Points, in no order, along strands that fork and pass close to each other.
In the rows, zero is written as 128.
Two points are linked if the straight distance between their rows is under 123. Some points are linked to none.
q_909: [151 211 135 104 138 183 120 121  91 108 176 105 131 102  57 100 101 136
 136 141 166]
q_841: [ 90 179 128 126 140 132 138 181  65  87 152 139 124 119 115 150 141  78
 140 182 173]
q_462: [179 108 102 112 135 107 172 178 134 101  89 175 119 151 110 165  97 111
 111 123 160]
q_552: [174 141 162 139 111 143 130  78 173 141 150 152 163 154 118 128 144  83
 125 103  83]
q_779: [ 33 147 112 187 115  97 128 128  71  56 164 146 143  78 125 132 160  86
 151 158 105]
q_315: [156 129 118 113 146 116 124 135  96  63 124 132  91 147 136 112  98  82
 173 100  95]
q_455: [219 103  67 123 151  91 193 122 127 159 162 130 121 162  93 150 102 128
  67  90 117]
q_454: [149 151 106 110  98 162 127 193  86 171 124 130 140 141 121 105 130 155
 189 150  81]
q_453: [170 124  78 122  61 151 162 156 152 187 123  91 160 141 163 154 139 155
 188 110 112]
q_82: [190 134 138 148 152 143 108 111 128 113  86 119 136  96 109 146 112 108
 144 129 179]
q_273: [137 167 112 185 120 161 155 203 101 119 104  84 137  92 127 131 126 119
 180 131 155]
q_800: [111 198 126  73 115 166 102  66 114 137 187 135 133 151  96  94 145 131
 151 177 109]
q_34: [117 145 183  98 147 160 115 154 114 126 130 136 154 120  98  55 131 194
 101 101 115]
q_562: [154 125 182 158 148 159 137 141 117 124 132 145 139 124 125 100 144 113
 160 144  94]
q_842: [169  92  91  83 101  88 138 152 154 114 127 101  96 160 149 113  96 153
 131  81  98]
q_567: [131 146 147 112  82 177  90 113 136 156 177 127 148 151  96  98 127 157
 146 190  96]
q_857: [ 80 131 127 208  96 151 118 106 150  95 148 100 100 135 112 106  94 105
 137 148 108]
q_716: [146 101 140 123 134 122  77  68 118 208 124 107  98 134 134 144 164 148
 121  88 122]
q_210: [155  91 127 139 106 171 152 173 177 147 186 111 142 134 169 144  98 147
 130  94 114]
q_430: [167  80 121 165 150  79 136  98 139 106  75 134 115  83 133 152  98 124
 111 140 157]
q_463: [161 164 134  45 127 135 113 143 100 124 127 164 160 148  82 122 128 141
 127 157 149]
q_275: [182  65 110 128  98 118 170 133 130 191 117 116 102 151  90 154 123 187
 116 133 106]
q_970: [105 143 160 138 114 112 177 107 178 135  86 119 152 149  95  76 140 132
 106  93  95]
q_827: [195 125 106 130  72 144 186 174 145 175  92 123 181 139 117 152 123 141
 160 118  97]
q_13: [142 124 104 131  77 107 107  87 136 188  92 108  99 172  94 115 129 128
 155 140  96]
q_876: [ 65  94  58 162 147  62 119  87 124  95 141 164 111 104 164 147  81 104
  90 124 131]
q_77: [141 125 107  86  78 136  78 111 125 163 107 112 131 156  71 117 106 168
 122 129 139]
q_871: [179  80 118 158 137 152 139  80 128 143 127 137  83 145  97 138 104 109
 140 142 122]
q_206: [155 111  79  77 106 138 153 126 142 115 140  68 117 147 137 138  96 136
 161  79 154]
q_327: [154 192 127 117 131 150  75 190 119 172 127 114 158  85 172 123 158 165
 156 133 146]
q_256: [143 184 126  65 130 172 161 144  85 118 149 131 173 140  59 122 100 118
 133 130 155]
q_507: [122 108 133 161 126 128  74  76 143 184  94 125  99 127 121 111 136 156
  93  86 115]
q_266: [128 152 164 171 169 155 111 112 100 126 134 114 134  91 150 112 137  88
 155  91 115]
q_12: [116 136 132 170 123 166  71 142 105 124 163  76 134  65 150 148 129 139
 159 172 178]
q_969: [150 110 150 122 100 144 128 203 125 161  98 163 149 148 106 100 124 170
 130 146  89]
q_721: [ 78  87 136 106 141  74 108 133 140  98 128 174 115 139 183 134 144 144
  73 111 111]
q_746: [ 94  84  88 174 148 106 146  53 147 146 132 160  76 156 140 133 163 121
  89 143  67]
q_325: [134  87 122 161 142 167  84 116 107 136 142  87 115  75 181 166 128 132
 177 142 162]
q_939: [153 151 149 103 112 152  85 168 141  97 199 107 153 130 173 133 139 112
 164 131 126]
q_193: [177  82 143  71 106 128 176 177 152 124 121 113 164 133 128 141 133 183
 131 116 148]
q_480: [162  86  96 100 149  75 149 154 125 180 156 156  97 162 150 185 146 148
  71 110 134]
q_583: [ 58 171 133 164 120 173  71 130 130 132 139 170 131 158  98 121 136 116
  81 102 116]
q_524: [ 90 181 118  99 151 124 105 146  59 119 125 157 106 137 127 127 155  99
 159 187 141]
q_442: [120 121 122 177 120 143 118 128 192 121 153 135 125 127 132 142  66 124
  60 104 164]
q_21: [131 144 164  87 135 118 116 141 130  76 169 130 155 129 164 128 147 101
 147 154 138]
q_467: [105 173 140 112  98  97 131 122 164 129 115 177 161 179 125 125 174  81
 119 149  98]
q_38: [122  94 110 102 137  72 131 155 145 137 127 178  97 174 142 136 125 150
  48  98 113]
q_400: [119 111 160 153 148  93 127  73 164  32 134 146 172  88 151 127 139 108
 114 123 106]
q_807: [105 143 133 148 114 180 125 168 139 159 180 111 142 134 143 145 103 109
 128  83 131]
q_858: [139 103 151 111 129  84 104  86 126 185 124 118 114 140 158 149 196 133
 138 125 105]
q_783: [ 96 108  96 136 115 105 118  56 153 136 121 161  84 183  99 147 157 124
  81 131  99]
q_164: [117 149 129  94 145 107 149 156 110  77 100  69 144  92 143 107 110 132
 167 131 174]
q_500: [158 160 124 121 138 135 140 197  97  90  99 160 138 134 108 161 119  90
 150 157 173]
q_231: [121 152 135 128 107 159  46 152 121 108 196  90 127 105 156 129 132 142
 151 170 155]
q_829: [ 95 114  86 170 138  80 120 123 140  72 138 164  98 133 169 125  80  92
  98 125  96]
q_33: [135 129 166 193 125 164 133 102 159 117 148 161 136 146 123 106 155  92
 146 138  56]
q_472: [ 78 189 143 186 152 158 124  84 119  62 143 111 149  83  94  88 165 102
 124 122  97]
q_669: [164 215 142 102 158 145 129 163  99 157 127 132 141  83 124 113 148 144
 164 167 143]
q_859: [105  69 155  75 143 138 117 133 105 111 143 118  97 147 148  99 134 172
 137 129 118]
q_278: [131 105 131 145 180 136 169 147 144 153 142 145 121 116 165 132 101 113
  78  54 128]
q_289: [159 102 111 123 180 103 147 132  84 116  96 147  86 126 164 136 118  82
 164 100  97]
q_340: [ 67 159 150 123 128 119 161 149 148 146  85 102 154 122 119  99 117 131
 100  90 157]
q_810: [ 63  80 133 118 151 136 124  83 119 153 142  85 109 103 161 140 126 142
 121 111 167]
q_133: [217  86 140 136 135 181 132 113 109 153 133 169 132 138  82 146 103 124
 133 115 101]
q_300: [ 97 155 152 159 132 201 120 137  80 161 150 126 106 115  67  82 137 168
 139 183 127]
q_137: [137 115  78 164 126  76 126 142 140 128 108 170  92 152 166 152 103  79
 114 145 105]
q_881: [101 141 155 155 117 132  75  93 153 161  94 122 140 116 131  95 154 150
 117 141 124]
q_352: [189 175 131 129 111 165  96 147 137 133 120 116 170 116  96 116 103 128
 146 102 144]
q_9: [ 83 108 135  77 135 111 117  56 120 122 108 111 106 149  90 112 162 161
  97 116 161]
q_431: [136  75 143 115 115 123 179 179 180 133 162 119 133 142 174 136 119 145
 124 132 115]
q_914: [ 93 108 147 171 143 132  98 150 106  63 125 113 131  69 120 134  83 146
 103 120 179]
q_604: [159 212 156  89 158 128 101 153 104 131 118 181 146 104 103 116 146 150
 118 183 155]
q_602: [134  91 152 149 149 139 121 145 161  88 138 129 130  98 137 149  78 147
  73 107 187]
q_37: [ 92 105 144 176 147 136  79  82 122 109 135 171 132 103 143 163 137 110
 106 146 139]
q_466: [122 147 121 131  97 119 159 158 159  98 138 152 128 180 109 122  79  84
 119 106 103]
q_784: [134 122  96 109  96  83 148 111 123 136  80 122  88 178  99 113 122 108
 164 156 100]
q_735: [100 108 130 125  77 108 134  71 179 145 127 144 118 186  87 132 176 147
  97 162  94]
q_144: [126 173  97  98 131 153  97 206  50 135 141 148 104 140 122 118 140 131
 177 163 112]
q_631: [ 98 101 101  81 111  71 183 104 126 134 121 118  84 187 122 143 134 108
 128 143 124]
q_587: [162 103 175 122 127 106 131 123 164  96 161 157 145 137 175 158 155  83
 136 165 118]
q_403: [190  86 147 124 128 123  90 167 123 122  71 155 117 127 115 114 131 177
 138 156 127]
q_965: [ 80 229 137 108 127 147 102  77 148 120 177 109 136 111 123  82 158 145
 128 164 116]
q_701: [115 191 140 134 159 163  82 121  81 108 128 112 116  97  84  87 111 134
 122 115 163]
q_726: [107 110 144  99 132 159 152 111 109 155 141 163 126 172 100 146 148 109
 129 149 136]
q_66: [ 92 166 145 153 158 104 130  67 139  58 105 141 183  81 122 117 156  90
 125 112 114]
q_805: [136  94 116 161 162  82 186  86 158 140 148 177 115 149 160 154 168  92
  73 141  91]
q_630: [142 122 157 127 107  56 189 111 191 151 105 104 141 148 106 123 138 146
  75  92 119]
q_118: [ 86 105 142  67 140  90 148  96 108 111 101 113 108 154 127  93 166 148
 134 137 122]
q_647: [156 123  88  67  83 125 152 118 130 178 131  78 155 146 102 163 102 156
 113  52 130]
q_573: [ 68 208 123  98 143 120 115 122 107 100 101 153 134 147 106  66 163 128
 120 126  98]
q_469: [213 102 109  93 124  92 174 139 145 152 163 157 137 167 126 183 128 114
  94 100 112]
q_967: [ 91  73 125 108 163 122 136  65 110 146 127 118  76 130 120 149 125 146
  84 106 174]
q_376: [196 127 146 126 108 147 102 125 157 160 132 139 162 134 110 133 113 125
 122  86 104]
q_277: [106 103  70 119 122  72 177 103 146 121 128  88  91 137 160 156  95  92
 129 137 159]
q_724: [ 83 125 110 159 120 109 118 187 116 138 104 164 104 145 158 156 117  95
 133 153 120]
q_439: [101 157 149 146 122 135 152 167 143 117 109  79 147 107 123  95 104 132
 142 125 151]
q_308: [ 47 128 134 175 128 103 123 128 104  90 134 134 140  95 158 114 146 110
 152 151  88]
q_169: [161 123 109 122 132 132 168 151 159 166 121 109 144 113 162 187 132 121
 127  82 182]
q_68: [129 122 113 119  88 118 134 100 195 122 158 115 128 169 108 131  78 120
  80  98 141]
q_865: [106 121 110 105 138  81 166 131 124 105 106  95 135 109 173 157 117  87
 162 129 163]
q_434: [157 104 162 101 147 177  93  97 107 166 146 116 128 114 120 128 156 162
 153 169 159]
q_362: [182  86 132 147 143 115 160  62 159 111 164 155 104 152 136 160 133  78
 121 158 114]
q_401: [ 87 105 170 111 132 114 111 107 157  51 169 109 150 112 166 116 124 135
 111 125 142]
q_334: [117  88 156 153 130 129 142  85 129  98  76 144 106 136  85  97 143 151
 131 200 118]
q_731: [163 111 131 104 107  66 126 100 163 131  88  80 112 142 104 110 118 163
 108  84 131]
q_319: [ 79 162 124 107 132  98 118 126 123  98  81 183 129 168 106 118 147 100
 103 130 122]
q_229: [163 124 148 109 102 188  73  90 129 178 158 120 149 129  87 119 130 168
 133 161 137]
q_96: [151 195 141 183 146 138 118 177  83  96 132  88 142  59 132 110 135  89
 154 109 136]
q_181: [ 79 149 141 155 148 137  67 111  80  68 118 114 117  85 106  85 118 156
 116 136 142]
q_366: [ 69 130 175 163 157 178 127 137  80 140 159 109 119  84 127  87 160 161
 139 163 122]
q_10: [129 163 114 123 114 142 157 182  97  93 126 133 122 163  88 102  88  92
 159 109  99]
q_449: [ 62 100 150 150 121 103 183 124 144 175  93 113 135 118 161 122 162 128
 142 166 115]
q_149: [146 145  71 130 117 148 153 127 104 187  80 132 107 151  92 157 106  87
 165 105 139]
q_992: [152  85  99 138 145 118 173 168 129 106  61 120 112 100 139 153 101 155
 127 121 182]
q_262: [192 164  95 124  94 172 169 184  95 168  82 134 186 125 102 131 130 155
 184 133 101]
q_418: [ 56  83  92 135 153  60 109  94 126 123 133 176 121 107 191 154 143 135
  70 105 107]
q_51: [131 170 141 119  81  92  98 163 186 154 114 151 169 157 145 141 136 101
 109 127 130]
q_378: [150  77 118 153 148 148 102 112 127 106 163  98 100  95 188 148  97 121
 157 112 129]
q_957: [121 120 185 119 186 164 106 117  93 135 130 114 146  67 142 116 153 165
 131 153 175]
q_575: [ 82 228 139 101 145 148  81 115 116  83 171 143 123 112 106  70 164 160
  96 131  97]
q_460: [165  73  88 153 160 115 159 150 124 115 130 110 111  81 220 166 118 130
 160 116 132]
q_259: [120 148 103 145 122 186 133 144 113 188 128 122 130 138 116 155 106  95
 153  96 145]
q_538: [166 141 127  95 129 130 106 154 142 155 104  87 162 100 177 141 155 156
 151  83 165]
q_815: [160  86 150  75 143 147 139 175 126  81 122 114 136 127 125 114 108 178
 131 101 156]
q_326: [ 48 101 136 163 121 100 114  80 135 164  84 104 136  85 150 118 142 151
 124 141 135]
q_809: [163  97  90 161 126 129 188 133 166 171  96  97 118 109 135 172 113 140
 122 120 176]
q_112: [ 93 114 134 167 119 118 124 176 126 126 148 125 125 116 191 145 127  96
 157 147  99]

A fork is a point with three links. Follow the links from the first point to the second and name the forks in between, in order.
q_273, q_149: q_439 > q_631 > q_118
q_144, q_909: q_992
q_193, q_51: q_118 > q_631 > q_229
q_164, q_33: q_439
q_96, q_992: q_376

Follow the links from the first point to the second, and from the first to the third. Name the last point that the two ways share.
q_229, q_376, q_326: q_631
q_507, q_366, q_807: q_118
q_449, q_164, q_77: q_631
q_970, q_144, q_807: q_439
q_403, q_401, q_256: q_992
q_454, q_181, q_970: q_992
q_631, q_970, q_21: q_439
q_300, q_467, q_277: q_229
q_992, q_118, q_460: q_376
q_401, q_169, q_164: q_376
